The views of a scene show one set of named points, each view turned or mirrored, and shifted as a whole, with a little noise and some points left out.
(in the rows, 128 means zero)

Scene 1
View 1
J_480: [140 109 105 124 142 107 114  98 126 114 101 158 146 121  99 129 114  98
 119 157]
J_764: [144 150 106  95 196 103 126  99 122 132 128 157 156 128 131 126  82  85
  94 139]
J_475: [116 103  74 115 162  79 112  75 132 100  88 165 142 109 131 129 100  91
 115 146]
J_312: [165 157 138 133 150 113 125 125 113 139 139 176 157 132  74 139 103 116
 117 174]
J_671: [182 167 143  75 210 166 131 132 120 163 147 118 175 159 131 108  83  79
  83 123]
J_304: [126 174 113 130 186 121 128 109  83 138 118 143 156 140 109 112 124 123
 118 129]
J_390: [136 138 112 127 163 128 123 109 102 129 107 138 152 136 108 112 127 109
 117 138]
J_877: [168 167 141 140 147 111 131 131 107 143 142 179 157 132  63 140 107 121
 118 179]
J_189: [155 130 133 131 144 169 125 126 103 145 105 117 159 153  92 102 144 109
 124 133]
J_571: [159  96 111 115 135 101 112 102 147 116 111 173 149 118  97 140  95  81
 111 170]
J_355: [144 138 118 134 149 117 122 112 108 127 116 157 154 130  89 125 120 115
 121 153]
J_420: [103 127 103 173 122 139 121 103  71 116  73 129 144 136  82  99 182 151
 152 131]
J_112: [127 154 129 130 177 208 134 129  55 159  89  68 161 175 118  65 181 136
 127  83]
View 2
J_764: [145  95 135 163 150 130 149 132 170 130 114 164 160  95 168 152 147 106
 106 170]
J_390: [138 124 139 121 138 140 130 153 154 138  99 140 151 134 151 132 140 108
 114 131]
J_420: [122 176 146  73 114 144 111 184 149 133  83 108 145 168 115 122 156 100
 128  77]
J_355: [145 133 116 108 131 131 121 141 154 132  98 150 156 127 151 123 141 113
 119 144]
J_189: [144 122 150 100 146 149 119 147 129 153  93 144 135 170 161 108 116 119
 117 111]
J_571: [133 116  79 114 135 135 135 126 156 147  81 184 159  86 152 120 127 116
 140 158]
J_475: [110 121 101 142 128 139 158 156 179 137  82 170 163  69 127 161 156  96
 139 142]
J_671: [167  62 178 166 177 142 146 115 137 148 132 172 141 150 210 132 103 121
  85 163]
J_304: [155 126 156 122 138 132 122 151 155 128 114 135 152 153 162 131 145 108
  98 135]
J_480: [129 129 100 111 127 139 134 142 159 140  84 163 155 100 143 128 141 109
 133 138]
J_877: [175 133  98  91 127 109  97 117 151 116 114 145 164 139 173 106 143 122
 104 181]
View 3
J_390: [126 135 126 132 150 125 128 126 113  93 100 159 111  82 180 146 166 128
 116 148]
J_671: [178 126  87 170 129 173 138 184 116 109 142 161 118 114 145 165 177 156
 102 199]
J_112: [171 178  98 115 172 145 148 172 120 120 155 179  51  40 158 133 149 177
 133  73]
J_571: [103 112 156 131 143 122 101 115  95 107  86 159 162 111 193 147 190  89
 103 194]
J_312: [105  87 136 121 152 109 121 130 105  83  93 144 121  88 170 174 156 138
  78 196]
J_480: [107 126 149 126 152 118 109 109 104  99  88 158 143  96 195 142 181  99
 116 165]
J_420: [103 153 151  84 182  94 126 101 113  96  95 164  83  33 192 129 147 133
 125  77]
J_189: [131 133 135 108 168 131 120 152  99 125 131 168 100  65 165 144 164 144
 106 138]
J_877: [102  79 143 112 152 106 125 125 103  81  96 141 112  81 163 183 150 147
  69 194]
J_764: [141 128 103 171 126 142 131 128 124  72  86 148 135 117 177 155 177 119
 118 191]
J_304: [128 127 117 131 152 124 139 130 120  80 104 152  97  74 170 155 155 147
 110 151]
View 4
J_112: [141 174 149  92 110 148 191 114  70 135 156 140 103 148 105 107 141 110
 133 112]
J_304: [107 127 101 103 129 133 140 120 123 115 145 120 146 119 170  78 108 145
 114 130]
J_671: [ 55 185 109 108 164 149 136 113 142 136 148 139  94 160 182  96 117 202
 108 145]
J_877: [ 99 102  80  74 120  98 126 130 136 103 133 118 147 114 225  51  72 166
  92 134]
J_571: [ 88  98  89 130 152 108 112  92 171  62 107 154 136 100 207  81 101 154
  59 121]
J_355: [106 106  89 110 130 116 131 111 137  85 128 131 147 102 193  72  99 142
  94 124]
J_390: [108 120 103 120 137 132 137 106 129  96 132 133 140 115 168  87 113 139
 103 121]
J_480: [108  89  95 141 147 118 125  92 156  57 109 147 156  84 180  86 113 127
  77 113]
J_475: [ 93  90  85 174 168 141 108  91 170  65 114 144 176  78 173  98 119 135
  87 119]
J_420: [167  91 119 107 100 118 165 112  92  82 130 135 161  93 139  84 113  77
 108 101]
J_764: [ 64 130  84 143 172 149 110 111 160 106 136 125 150 117 185  91 111 177
 107 139]
J_312: [ 94 105  81  86 130 102 124 122 143 101 130 124 143 113 217  58  81 163
  88 137]
View 5
J_877: [178 141  74 184 110 132 107  62 143 183 100 123  81 127  94  81 143 157
 130 188]
J_475: [163  50 135 133 123 110 108 109 124 178 138 141 164 156 105 129 142 188
  97 185]
J_304: [138 128 125 159 124 141 130  65 133 153  89 153 115 115 110  87 133 168
 128 160]
J_671: [126 146 145 199 115 150 167 111  99 153 127 166  90 100  75 116 136 102
 129 110]
J_112: [ 80 180 161 151 102 163 163  67 148  92  56 193 158  88 143  64 118 173
 121 111]
J_189: [128 158 111 173  85 143 133  90 151 135  92 152 146 120 120  70 133 161
 117 149]
J_571: [175  94  97 177  92 111 105 118 137 183 139 124 144 156  93 109 148 155
 105 182]
J_764: [155  84 139 163 134 128 133  97 105 178 136 153 104 127  83 132 141 147
 119 153]
J_390: [140 120 126 156 113 134 124  84 136 151 102 152 135 126 112  93 136 173
 115 161]
J_355: [160 116 105 161 110 129 112  82 141 167 106 137 126 133 110  89 139 173
 116 179]
J_312: [172 130  86 181 111 131 110  73 137 179 108 128  91 130  91  86 145 154
 127 182]
J_480: [161  98 109 158 103 120 105 104 142 171 121 134 150 147 107 100 141 172
 107 180]

Which points are out of place in each view (at most two, in the order of its rows)? Write - if all are in place.
view 1: J_304
view 2: -
view 3: -
view 4: J_480
view 5: -
